A landscape with many valleys, sampled at points; each row gives a point and its height.
A ball rolls from a point to the lowest of its 6 nearest points, and stops where none of them is lower. Distance is the straight distance between rows; heights are no part of it.
j506: [109 177 195 111 126 129 172 128 107 188 145 133 105 109 134 180 148 192
 106 105 151 136  91 154]  h=437
j926: [109 132  56 173 163  94  99  87 174  64 105 177 220  93  73 105  98 102
 105 146 111 141 111 138]  h=462
j617: [145 114  95 106 137 105 175  71 148 156 115 147 100 151 102 117 135 152
 100 160  86 163  94 152]  h=185
j995: [105 133 115 173 141 144  78 173 126 144  77 187 196  92 127 138 100 131
 110 140 114 118 163 103]  h=209
j262: [ 82 144  78 182 135 164 128 168 154 125 152 114 187 105 120 145 122  98
 128 100 126 103 164  63]  h=233
j818: [144 119 209 126  65 139 134 137 108 207 133 104 120 137 169  78 137 112
  82 109 172 103 147 118]  h=535
j580: [171 100 241 146 170 129 114 150 193 143 114  61 150  77 169 117 151  63
 211 139 158  96 150 141]  h=425
j856: [142 127  85  84  91 110 112 148 129 132 134 149  78 122 104 131 109 135
 119 138  98 212  75 144]  h=393
j130: [149 115 182  60 115 102 203  86 116 134 151  63  83 119 133 142 155 113
 187 124 144 136 134 144]  h=391
j548: [103 142 111 158 131 159 100 202  85 129 124 144 152 133 123 148 102 117
 134 123 103  77 131 106]  h=184
j427: [137 101 139 117  71 163  95 190 106 141 102 142 124 126 156 106 124 140
 117 105 147 101 162 101]  h=513
j654: [165 106 199 136 147 116  86 129 155 122 133  86 166 113 130 112 129  91
 196 122 190 105 170 126]  h=411
j305: [111 135  48 111  83  95 111 134 122 134 119 133 119 139 120 158 140 151
 118 121 107 190 122 145]  h=389
j354: [158  93 142  86 125 127  83 117 146  72 103 108 132 139 142  95 115 113
 193 138 171 178  94 139]  h=642
j715: [ 84 167 102 172 154 154 157 155 113 146 131 134 169 111 110 130 121 130
 105 112 104 113 136  80]  h=221
j663: [155  80 221  87  89 138 143 120 166 147 112  92  62 137 111 103 133 107
 141 139 208 104 168 129]  h=688
j72: [ 54 119  66 190 127  96 155 122 182 115 171 149 121 150  93 154 110 157
  69 164  47  59  90 155]  h=328
j906: [152 129 100 117  96 138  86 156 108 143 113 176 100 163 151 146 117 189
  87 151 112 154  95 163]  h=256
j129: [118 118 103 195 187 117 131 133 181  40 113 100 156 110 136 120 134 115
 181 102 114 108 150 125]  h=497
j999: [142 127 107  87 124 107 154 111 118  90 108 109 109 143 104 127 125 113
 153 118 125 181 101 128]  h=399
j327: [132 179 170 137 160 100 210 109 149 113 155  89 128 122 148 141 146 108
 178 100 129 132 108 114]  h=299
j166: [117 147  81 169 167 101 172 110 113 132 137 141 143 131 102 141 143 119
  90 115 118 139 122 133]  h=359
j841: [110 133 105 121 128 142 156 155  88 142 141 124 113 125 148 135 152 137
  75 101 122 123 141 113]  h=338
j358: [ 29 162 102 181 152 144 173 107 168 147 164 120 149 143 107 128 122 125
  84 104  86 109 120  84]  h=469
j723: [162  75 248  87 100 124 148  65 150 166 121  66  95 124 134 124 142 108
 177 139 196 101 134 157]  h=695
j515: [126 131 158 149 160 131 174 133 155  88 126  65 158 128 121 138 152 112
 159  93 135  84 139 124]  h=417
j811: [118 122  40 182 117 118 116 169 134  95 123 167 161 162 125 129  90 179
  74 188  68  94 101 160]  h=235
j984: [186  78 173 102 130 130  83 140 168 129 127  80 102 126 157  89 138  98
 172  94 208  82 167 121]  h=563
j409: [ 63 187 150 168 137 112 200 128 141 171 172 121 163 130 105 163 112 139
  74 111  80  86  99 127]  h=171
j260: [108 138 103 145 133 168 129 185 123 133 136 110 125 165 154 168 101 134
 111 109 107 101 123 115]  h=203
j282: [108 157 177 115  90 153 154 165  64 192 144 136 113 130 145 145 149 143
 114 124 163 131 139 119]  h=403
j350: [177  89 212  92  99 145 122  90 153 177 127  98  68 133 101 129 142 110
 159 137 203 104 163 149]  h=632
j611: [109 120  98 110 152 115 138  95 104 102 112 154 110 132  99 130 161 122
 141 129 117 155 122 129]  h=398
j698: [152  90 208  85 124 139 115  76 166 140 129 112  91 162 102 126 113 120
 160 147 184 169 160 152]  h=537
j257: [146 138  94 119 135 141  98 120  93 153 112 149 115 129 128 129 123 145
  96 121 115 117 119 115]  h=305
j762: [118 147 183 110 105 154 117 160  74 202 133 174 135 119 144 163 131 178
  99 133 108 125  87 152]  h=366
j193: [168 128 143 148 149 144 101 163 117 108 136 127 162 124 158 110 120 111
 167  96 144 121 163  70]  h=452
j228: [134 139 104 117  88 155 113 189  82 140 166 116  44 133 145 180 154 143
 102 134  92 136 148 147]  h=381
j144: [ 95 121 118 161 158 100 140  94 131 149 139 161 144 109 100 158 152 158
  59 163  93 106  74 169]  h=349
j450: [143 125 182 112  90 160 119 179  87 196 150  88  95 118 153 102 127 139
 109  97 175  66 150 125]  h=541
j695: [165 124 147 142 127 155  73 133 148  60 118 102 169 109 156  96 123 116
 194 103 156 105 136 124]  h=507
j23: [128 117 125 151 148 123 115 168 173  69 103 121 200 116 106 136 112 125
 184 122 145 110 154 112]  h=340
j324: [136 123 124 112 133 134 145 128 128  93 140  75 126 125 142 147 132  99
 187  64 135 165 134 121]  h=536
j84: [146 132  88 121 108 130 134 107 113 115 104 185 121 128 129 138 132 145
 115 134 120 174 104 122]  h=353
j67: [ 83 149  75 156 141 124 171 128 152 112 140 119 138 158 133 144 122 107
 103 113 110 132 144  86]  h=336
j858: [130 138 191 135 161 121 121 104 125  87 125  99 166 122 147  94 148  97
 185  97 146 125 179 108]  h=390
j772: [ 98 128  82 145 128 138 160 153 100 128 144 126 107 160 149 139 107 114
  69 117  98 119 120 108]  h=282
j530: [130 152  65 149 105  98 122 153 146 123 168 183 154 162 124 142 110 208
  61 186  80  92  88 176]  h=253
j709: [150 124 192  54  62  98 224 123 139 168 141  97  57  81 108 156 156 128
 178 136 150 145 155 129]  h=344
j847: [125 133 162  86 126 115 129  97 124 191 140 205  84 117 131 175 152 185
  89 174  90 163  65 162]  h=408
j312: [109 131 102 179 166 115  88 139 169 116 109 153 190 103  97  96 120 129
 147 110 116 112 157  95]  h=240
j983: [134 144  61 144 151 135 110 153 133  79 115 149 196 128 121 108 100 118
 154 133 108 115 147  93]  h=247
j8: [137 108 150  99 180 122 104  86 126  97 114 143 136 125 143  95 107 126
 149 140 146 158 102 106]  h=421
j446: [126 128 117 134 171 118 151 120 105  78 108 139 143 112 128 119 147 109
 152  92 116 149 124 118]  h=424
j381: [134 137  58 164 113 151  86 178 122 106 134 175 177 128 111 116  79 173
  87 175 105  81 118 135]  h=211
j659: [128 114 130  92 100 146 125 177 115 165 141  96 114 135 138 124 138 118
 129 106 173  88 162 112]  h=465
j736: [163  69 188 123 120 129 114 110 114 122 102 117 126 149 120  73 150  79
 153 125 195 127 164 123]  h=458
j398: [119 134 113 131 135 169 106 165  73 144 146 176 143 114 129 146 136 168
  86 133 127  93 100 138]  h=276
j776: [129  87 234 142 144 128 108  69 141 119 101 129 115 141 145 107 115 115
 206 158 148 134 127 147]  h=602
j616: [161 127 114 181 167 124 100 120 167  40 118  83 162 132 140 129  94 114
 194 139 148 144 124 144]  h=666
j483: [120 121 132 122 133 133 134 110  91 171 102 165 107 129 127 117 151 131
 119 130  92 153 118 138]  h=351
j380: [152 138 184 133 166 145 130  99 122 145 111 142 143 119 116  77 111 120
 134 125 164 125 135 133]  h=342
j318: [138 148 175 127 167 108 182 104 120 119 142  95 153 114 129 100 127 115
 159  98 138 114 142 112]  h=302
j994: [119 134 146 103 105 135 122 122  91 177 129 151  95 142 121 167 130 150
 102 129 102 159 125 141]  h=331
j753: [114 150 162 131 158 120 190  88 117 155 123 140 161 106 118 119 118 124
 127 116 141 151 137 105]  h=371
j543: [136 135 184 135 188 100 173  92 140 123 128  71 108 115 148 117 131 136
 198 112 135 128 150 153]  h=213
j245: [139 133 168 148 103 138 146 158  77 143 136 112  86 118 163 148 153 150
 108 139 123  96 114 136]  h=395
j466: [117 107 155  58 103 110 123 132 109 166 120 169  58 103 117 165 148 130
 104 144 127 220 110 141]  h=248
j658: [128 143  24 135 104  85 139 106 156 101 147 156 109 142 124 157 118 163
  94 167  75 145  93 150]  h=405
j202: [130 115  70 125 117  94 120 132 117 125 125 151 121 142 133 153 133 178
  77 139  66 104  89 166]  h=257
j831: [140 139 187 147 146 129 146 134 151 122 107  99 178  88 133 112 135  90
 161 118 154  83 152  96]  h=402
j599: [108 157 100 146 131 162 100 161 114 130 151 138 132 164 143 193 141 198
 100 139  89 106 129 151]  h=267
j927: [ 89 162 196 165 101 123 130 159 117 178 125 145 187  91 158  77 120 103
 106 163 162 118 150  86]  h=455
j276: [144 121  94 115 140 137 155 103 146  73 124  99 100 125 122 135 146 103
 156  82 138 154 123 118]  h=549
j225: [ 85 140  52 160 139 142 162  94 168 130 154 131 124 155 139 140  97 108
  85 136  67 124 107 111]  h=414
j582: [135 174 185 126 112 142 158 151  99 194 133 122 153 108 146 134 122 114
  96 109 142 109 159  92]  h=479
j953: [116 140  96 189 159 121  85 124 150  55 119 139 220 118 139 121 116 103
 163 140 125 123 148 100]  h=192
j613: [187  61 152 130  88 150  63 152 142  76  98  76 109 149 141  97 104 116
 174 131 155 148 146 163]  h=617
j561: [158 125 207 115  92 170  94 105  98 212 135 127 114 160 112 114 116 123
  91 133 192 122 169 154]  h=623
j266: [ 88 155  76 165 152 141  91 176 132 127 129 155 163 134 121 157  94 144
 125 143  86  90 151 103]  h=165
j240: [110 142 134  82 133 108 160 115 110 164 129 150  84  99  84 151 144 152
 112 126 109 186 105  96]  h=264
j837: [157 138 186 129  87 161 113 162 111 164 128 142 109 126 156 104 147 103
 127 127 187  69 178 130]  h=557
j896: [128 125 147  67  64 105 171 131 131 173 127 157  64  98 108 174 146 145
  96 151 116 184 104 137]  h=183
j932: [ 98 143 104 138 150 108 161  92 167  57 135  79 129 138 119 135 140 120
 171  93 111 136 116 143]  h=519
j527: [151 117 141 143 130 161 138 179 134 112 140 104 135 120 155 120 146  94
 156 103 160  85 149 105]  h=400
j592: [132  92 213 121 149 115 106 127 133 113 119 100 152 113 148 112 135  83
 177 111 170 123 153 114]  h=392
j329: [133 109 100 117  99  86 124 137 122 140 123 177  98 122 114 187 157 204
  60 184  66 132  46 201]  h=363
j303: [122 142  65 150 119 112  99 153 129 122 124 154 164 158 123 150 115 176
  88 191  99  89 108 171]  h=204
j516: [148 108 194  78 164 103 166  84 133  94 129  85  98 122 162 115 151 114
 188 120 157 161 122 149]  h=317
j620: [126 138 132 137 145 135 156 144 128 135 137 101 147 107 129 124 154 112
 121  89 124 110 178  93]  h=333
j752: [149 125 184 101 147 121 136  88 108 143 122 105 127 112 132  94 147 101
 147 114 173 130 127 119]  h=365
j697: [170  89 174 102 111 122 127 122 144 139 105  77 108 102 153 108 153 114
 171 101 170  93 166 133]  h=498
j721: [160 126 213 151 109 145 115 144 158 130 132  67 181  88 155  92 140  92
 197 124 159  55 174 109]  h=487
j481: [137 110 127 130 174 102 141  97 149  51 134 115 141 149 128 107 137 110
 179 121 132 139 123 127]  h=556
j915: [133 151  77 147 146 132 145 129 124  63 130  89 148 127 147 117 101  98
 128 102 105 139 149 105]  h=447
j587: [109 140 105 151 119 154  84 189 112 116 143 137 127 155 160 146 118 131
 106 123 131 103 120 124]  h=227
j754: [ 68 146 106 142 158 146 161 149 110 134 167 124  98 131 138 155 130 153
  93 110  93 130  94 103]  h=295
j635: [134 142  66 151 109 138  99 148 123 123 108 157 177 130 124  91  83 146
 103 159 122 114 118 122]  h=246
j92: [129 125 141 121 161 143  89 116 121 127  96 175 188  96 135  96  88 109
 133 135 159 129 144  88]  h=337
j550: [163 128 142 104 125 139  59 130  98 127 129 157 138 144 115  76 127  98
 145 156 164 116 156 108]  h=491
j7: [111 153 163 140 121 163 134 200  89 159 138 147 137 142 143 142 115 179
 106 114 140  91 126 156]  h=326
j241: [118 103 212 123 134 140 100  83 148 160 106 101 163 147 141  75 122  78
 139 134 183 133 169 101]  h=443
j289: [105 126 158  99  95 156  73 114  86 170 130 188  97 145 121 113 131 171
 103 151 145 151 115 171]  h=300
j131: [150 123 165 133 172 109 103  93 142  64 130  98 143 148 169 140 125 137
 201 146 137 168 102 151]  h=679
j529: [147 100 161  88 127 127  91  86 142 141 112 152 115 134 119  75 109 128
 124 152 147 144 127 142]  h=415
j342: [116 122 102 144 149 132 132  95 114 143  89 171 147 135 108 110 132 134
  86 124 116 126 130 108]  h=329
j554: [ 47 169 113 168 160 128 171 136 150 137 159 159 163 114 120 130 113 128
  83 121  90 118 145 102]  h=341
j875: [159  97 104 102 111 175 112 141  96 123 105 102  83 121 155 126 132 136
 140 121 155 138 167 126]  h=486
j406: [ 94 139  60 170 137 114 140 124 148 107 145 156 140 155 137 167 121 161
  70 137  71 108  97 115]  h=330
j536: [146 116 146 103 124 130 118 119 123 133 120  64  90 108 114 117 171  95
 168  96 155 138 149 124]  h=446
j631: [147 130 107 137 142 132  80 165  90 136  88 191 177 118 115  93  96 140
  94 160 135 127 112 108]  h=271
j310: [124 147 140 165 164 120 133 134  92 173 117 168 155 115 117 136 132 134
  92 137 107 127 113 128]  h=347
j792: [ 77 129 162 145 176 136  84 132 152 163  93 152 203  65 113 104 121 120
 130 150 148 120 187  81]  h=358
j208: [160  87 166  50  95 109 155  95 129 144 116 147  63 101 104 157 151 107
 153 137 105 200 138 141]  h=339
j94: [ 92 131  52 172 159 169 145 135 176  88 128 128 173 128 113 137 117  89
 118 102 108 111 162 101]  h=174
j722: [110 131  80 137 163 120 149  69 156  68 115  91 131 137  98 106 127 137
 132 112 123 155 120 123]  h=364
j490: [103 143  72 167 149 147 103 168 154 113 118 132 188 108 125 128 113 114
 142 125  98  74 188  87]  h=196
j386: [140 122 171 144  85 180  86 156  89 206 134 144 113 128 152 127 111 124
  89 124 150  97 154 132]  h=531
j809: [100 143  70 180 136 155 134 136 181  94 111 150 175 103 126 140  93 113
 145 131 110 132 160  99]  h=241
j733: [162  94 188 163 149 119  96 143 153  80 129 106 146 112 157 130 139 115
 175 103 147 100 158 139]  h=480
j585: [170  66 208 140 145 156  58  84 164 111 104 109 140 155 148 107 121 112
 164 128 164 120 136 160]  h=618
j706: [168  99 141 131 145 144  62 119 160  82 129 118 141 150 117 101 111 108
 178 136 157 144 124 142]  h=518
j849: [135 152 183  99 121 158 113 136  78 186 127 138 123  97 153  96 124 134
  85 114 144 133 146 113]  h=463
j509: [139 149  98 138 143 123 119 116 110 125 123 153 126 149 135 159 146 168
  54 169  69 128  85 146]  h=281
j188: [ 94 139 111 142 119 104 156 132 121 157 154 127 109 128 133 202 133 194
  79 101  83 138  84 177]  h=423
j739: [124 144 194  73  49 131 186 126 100 192 153 131  74 100 108 161 156 142
 138 142 128 170 118 148]  h=261
j28: [101 164  75 182 113 158 106 158 121 124 125 148 142 135 134 159 102 110
  94 157  54  94 113 108]  h=110
j499: [ 77 190 156 142 138 114 224  89 136 171 154 117 174 108 123 124 123 113
  91 117 110  94 125  93]  h=419
j931: [158 129  80  91 118 145 147 144  91 125 133 121  82 129 122 141 147 123
 111 104 131 155 135 128]  h=409
j676: [ 51 138  85 168 119 135 137 159 142 141 211 137 108 161 133 157 111 143
  74  94  56  88  85 103]  h=319
j338: [118 135 114 150 154 129 131 129  94 126 138 142 155 125 125 119 140 111
 107 109 120 100 140 108]  h=277
j80: [143 109  77 174 140 113 108 119 169  34 124 132 165 137 133  86  92 111
 196 135 120 168  94 153]  h=805
j503: [ 68 145  99 173 172 129 156  75 178 154 128 185 164 133  72 122 116 138
  66 150  75 100 110 116]  h=490
j684: [ 68 130  91 142 165 123 171 156 156  98 141  84 189 118 109 101 134  93
 139  81 122 115 123  77]  h=332
j134: [ 42 174  89 186 115 156 137 159 169 136 150 154 133 154 121 174  99 144
  69 157  50 102 106 135]  h=202
j440: [125 126 213 132 103 145 116 156  87 208 123 144 170 116 115 103  96 140
  90 151 166 118 122 102]  h=445
j672: [135 146 166  69  72 131 182 135 118 163 146 122  54 102 121 135 160 120
 164 111 128 171 132 133]  h=323
j571: [155 103 139  60 108 120 110 122 107 143 108 146  82 131 124 122 143 131
 126 132 119 192 113 122]  h=313
j374: [121 129  46 149 164 117 157 108 164 127 158 166 115 135  96 138 130 130
  91 158  74 152 105 111]  h=380
j942: [146 107 130 180 175 128 100 145 169  39 111 129 189 131 154 100 111 119
 189 139 144 125 113 162]  h=651
j545: [144 141  27 157 116 105 163 113 144  94 127 142 128 146 112 126 113 150
  44 160  91 110 107 138]  h=401
j508: [100 175  73 157  99 138  73 189 108 122 126 159 161 162 127 149 109 158
  99 162  92 117  78 150]  h=173
j881: [115 121  73 148 137 123 117 132 151 123 111 167 175 107 117 120  88 134
  71 153  78 106 126 116]  h=266
j859: [117 129  83  90  97 117 135 131 138 102 131 103  65 142 141 138 126 115
 147 133 115 178 125 142]  h=412
j320: [160 115 197  69 140 117 143 102 119 139 131  75 104 121 141 121 140 127
 136 128 188 107 143 113]  h=418
j570: [157 126 189 124 164 114 145 102 124 121 120  79 142 122 142 115 135  95
 198 120 178 107 150 137]  h=314
j68: [138 148 188  94  52 116 172 127 115 192 143  88  76  87 150 125 157 128
 120 104 171 148 142 146]  h=352
j35: [129 128 188 111 164 126 112 129 155 167 107 112 187 110 148  81 126 113
 144 134 176  98 155  86]  h=396
j656: [176  68 105  95 100 115  81 153 120 110 106 129 113 169 118  93 100 124
 146 156 171 174 139 172]  h=643
j660: [ 89 155 135 153 173 100 190 105 132 186 123 168 143 115 124 140 147 145
  64 130  91 102 119 126]  h=416
j782: [136 140  93 159  88 159  62 185 111 124 118 171 166 154 165 125  89 160
  98 135 127  78 110 170]  h=218
j610: [159 126 238 155 129  98 158 113 190 161 104  46 144  95 141 132 135  89
 179 132 190  55 132 124]  h=151
j275: [126 145  72 138 107 128  86 137  96 107 123 174 123 148 127 151 108 191
  73 150 101 114  80 183]  h=217
j700: [191  66 219  99  96 132  97 114 124 146 137  87 102 137 105 119 148 102
 185 110 196  94 154 141]  h=604
j164: [ 58 163  98 134 119 133 105 195 100 138 164 118  95 162 133 197 125 166
 121  93  87 120  98 170]  h=354
j556: [158 126 157 104 130 139  62 126 141  94 132 118 123 124 147  95 155 103
 186 112 157 152 161 135]  h=558
j621: [145 145 174  97 103 143 199 105 104 195 143  94  98  97 143 133 145 127
 151 147 154 105 138 112]  h=428
j650: [163 100 109  85  93 149  85 155  98 131 106 135  92 147 132  93 128 111
 155 167 167 142 141 115]  h=548
j798: [117 135  52 129 122 111 154 109 139 115 134 113 109 154 127 128 132 125
 112 131  91 172 122 137]  h=84
j376: [123 118 130 116 138 132 103  97 121 106 108 141 133 144 129  96 135 131
 161 133 136 143 115 111]  h=461
j805: [167 111 179 124  89 175  97 119 146 164 131 127  84 149 128 115 126  89
 125 125 206 133 179 134]  h=669
j685: [139 147  58 149  92  92 118 151 138 122 149 119 109 149 125 178 121 208
  77 172  62 117  75 181]  h=357
j903: [139 125 130 127 115 153  56 139  87 118 105 184 136 164 132 119 127 180
  92 124 118 117  85 170]  h=254
j991: [148 118  67 131 115 127  93 149 117  90  93 148 157 142 136  75  96 135
 135 158 138 126 130 119]  h=348
j674: [133 141  92 140 123 128 121 152  95 112 126  99 124 131 127 132 125 109
 141 109 124 122 125 101]  h=343
j578: [163  97  54  81  72 104 105 133 138 102  98 162  73 133 124 129  85 139
 136 153 110 208  95 143]  h=439
j686: [125 140  63 122 130 124 145 101 132  44 139 101 155 155 135 120 111 119
 135 122 138 153 101 127]  h=573
j47: [142 119 113 129 157 102 129 108 152  58 109 126 147 135 143 100 106 120
 166 125 134 149 151 108]  h=550
j353: [135 116  61 151 125 139 144 107 121  86 116 133 148 150 116 143 116 129
 103 121 100 140 113 117]  h=345
j943: [120 127 104  87  73  92 137 147 135 135 115 124  39 100 116 169 157 134
 153 113  90 193 120 141]  h=306
j27: [115 154 106  93 141 136 178 104 106 118 137 115 104 141 131 123 167 111
 106 127 126 160 116 108]  h=449
j149: [120 132 147 113 130 118 112 124  98 152 139 215 135 129 134 161 167 170
  72 154 115 110  68 180]  h=355
j265: [132 105  76 100 150  73 169  51 147  97 128 121 125 123  93 124 138 139
 140 106 112 173  66 140]  h=136
j712: [137 148 134 108  99 116 106 152  95 172 152 174 100 131 136 180 145 191
  97 135 103 112  82 164]  h=307
j547: [135 137  96 104 131 115 186 135 128  78 167  47  88 135 121 162 165 129
 198  85  89 159 144 131]  h=636
j797: [153 104 108  59 125 113 139  80 112 106 111 143  71 137 100 120 170 128
 157 133 140 198  86 138]  h=288
j361: [108 129  99 154 187 110 195  92 147 127 134 143 155 139 135 122 135 103
  81 117  91 125 111 101]  h=451
j364: [106 161 135 150 149 122 161 151  85 179 146 155 137 123 135 150 122 160
  65 135 123 102  99 115]  h=356
j603: [157 138 158  69 102 102 160 128 129 148 138 112  49  91 103 163 149 128
 172 127 131 205 141 102]  h=388
j311: [162  88 153  82  84 129 116 133 140 135 118  96  42 124  96 108 141 122
 183 136 154 157 149 145]  h=489
j176: [162 124 155  75  78 123 149 158 109 158 121 115  38  90 136 124 165 124
 154 105 148 128 149 133]  h=394
j313: [143  86 174  75  91 129 107  76 130 183 117 143  78 158  93 129 130 101
 137 161 169 187 150 134]  h=448
j625: [128 138 124 172 139 148 122 124 156  94 125 119 180 120 116 112 131  90
 152 112 128 132 137 124]  h=360
j886: [157 122 147 143 157 136 102 112 157 101 124  91 151 119 143 121 151  97
 173 101 137 134 133 128]  h=488
j229: [114 137  77 117 105 126 122 194 133 116 150 122  58 148 131 210 143 163
  97 126  93 147 109 134]  h=444
j819: [145 158 145 134 165  78 174  55 125  85 125 127 139 133 104 117 153 124
 161 127 150 147 116 136]  h=675
j569: [ 92 149  48 201 159 121 131 123 152  88 125 160 199 104 116 123  81 130
 118 124 125 117 121 108]  h=309
j553: [115 151 121 169 181 113 122  91 131 107 127 133 161 140 116 146 132 117
 154 118 116 113 121 106]  h=350
j872: [111 107  21 130 144 100 149  87 167  66 101 110 148 169 134  73 120 114
 118 130  89 145  94 134]  h=567
j707: [112 131 194 130 122 157  90 133 123 193 102 161 179  97 108  84 122 117
 121 137 139 144 166 100]  h=346
j423: [118 138 112  85  83 126 157 170  99 171 147 125  54 108 108 188 177 132
 126 128 119 162 135 135]  h=287
j973: [ 73 158  99 159 149 114 181 103 127 155 155 145 133 175 112 163 122 138
  66 110  70 114 100 142]  h=397
j17: [175 123  81 101 124 147 113 133 126 107 113 123 146 135 144 128 100 112
 150 131 113 136 155 127]  h=422
j793: [171  82 167 113 117 134 102 115 116  81 137  75 121 141 147  97 137 101
 204  99 183 110 149 154]  h=568
j495: [148 120 120 110 141 123 120 138 144  96 131  80 134 135 146 121 184 117
 178  84 141 122 144 119]  h=470
j671: [ 86 122  35 192 134 111 126 112 186 102 122 145 199 119  96 127  49 124
  84 184 107 108 132 109]  h=335
j449: [110 154 136  99 145 122 169 114  76 174 136 154 108 126 133 136 123 159
 105 133  94 155 101 125]  h=327
j194: [144 107  77  98 101 124  71 130 104 141 120 164  87 135 120 120 108 150
 105 147 121 184 127 161]  h=334
j519: [146 125  33 129 115 124 107 139 106 125 127 157 113 165 130 133 124 159
  92 150 132 146 112 135]  h=324
j539: [100 156 159 159 151 134  91 132 115 143 115 147 174 100 107 100 112 104
 134 125 148 117 171 111]  h=291
j827: [136 142 150  87 115 141 129 128 114 175 119 122  73 108 139 123 157 121
 114 125 155 147 150 123]  h=426
j392: [143 115  78 136 150 131  70 171  82 123  95 155 133 137 130 128 135 154
 109 137 123 108 129 140]  h=270
j403: [165 125 151  79 120 148 147 110 110 135 147 113 101 114 128 113 128 120
 153 114 141 156 147 129]  h=427
j795: [134 128  70 135 154 113 119 111 146 102 154 140 145 129 116 113 115 127
 117 144 115 139 102 116]  h=373
j751: [119 126  98 114  79 100 107 156 126 131 142 168  91 164 152 165 131 173
  86 147 111 158  59 161]  h=301
j378: [102 169 125 133  99 114 128 151 101 151 179 115  84 138 135 199 150 184
 100  97  98 145 109 183]  h=372
j773: [152 138 209 118 104 110 151 116 132 181 139  98 172  74 124  77 128  85
 153 141 173  74 151 108]  h=404
j758: [ 95 138 106 127 175 103 191  97 115  92 146  81 104 135 127 155 131 115
 133  88 110 148 149 134]  h=611
j639: [132 119 138 119 161 118  79 111 142  89  97 138 174 136 124  86 116  90
 168 125 162 137 121 125]  h=410
j201: [ 82 110  42 213  98  85 158  95 208 112 164 148 100 141 101 125  88 135
  49 192  47  52  80 177]  h=413
j108: [151 102 142  95  88 136  98 104 107 113 127 102  54 121 128 127 141 122
 181 123 173 146 137 103]  h=525
j152: [131 127 144  99 170 125 118  78  97 132 102 167 147 137 118 108 118 135
  81 153 129 142 120 135]  h=370
j740: [115 155 132 101 117 135 184 149  78 151 181 111  76 126 118 167 149 119
 102  88 115 133 136 141]  h=379
j50: [ 84 145  79 140 151 132 185 122 155  83 168  86 131 147 121 136 150  84
 103  77  99 106 165  99]  h=493
j182: [172  61 188  88  89 156 128 126 163 191 114  91  71 129 121 111 131 116
 133 113 197  78 176 121]  h=683
j801: [153  81 247 142 140 139  74 119 161 123 104  98 137 143 167 131 128 104
 202 143 171 100 130 156]  h=553
j626: [132 118 152 160 163 130 104 161 153 120 116 121 201  83 136 119 130  98
 175 113 157  75 182  91]  h=420
j701: [106 126 156  87 113 119 142  95 104 151 112 120  91 123 105 122 117 111
 159 133 147 183 134 132]  h=374

Where does a ball stop that starts at each point below?
j440: j953
j311: j896
j613: j28
j354: j28
j483: j28
j152: j28

Call two points neighbours if one is among the 6 nearest of the other. Go from one point of each pair to the other, from neighbour to neighbour, staying as low as possible. Name the highest point that can't be avoided.
j610, j543: j570
j28, j543: j620
j94, j409: j554
j953, j28: j312
j94, j28: j490
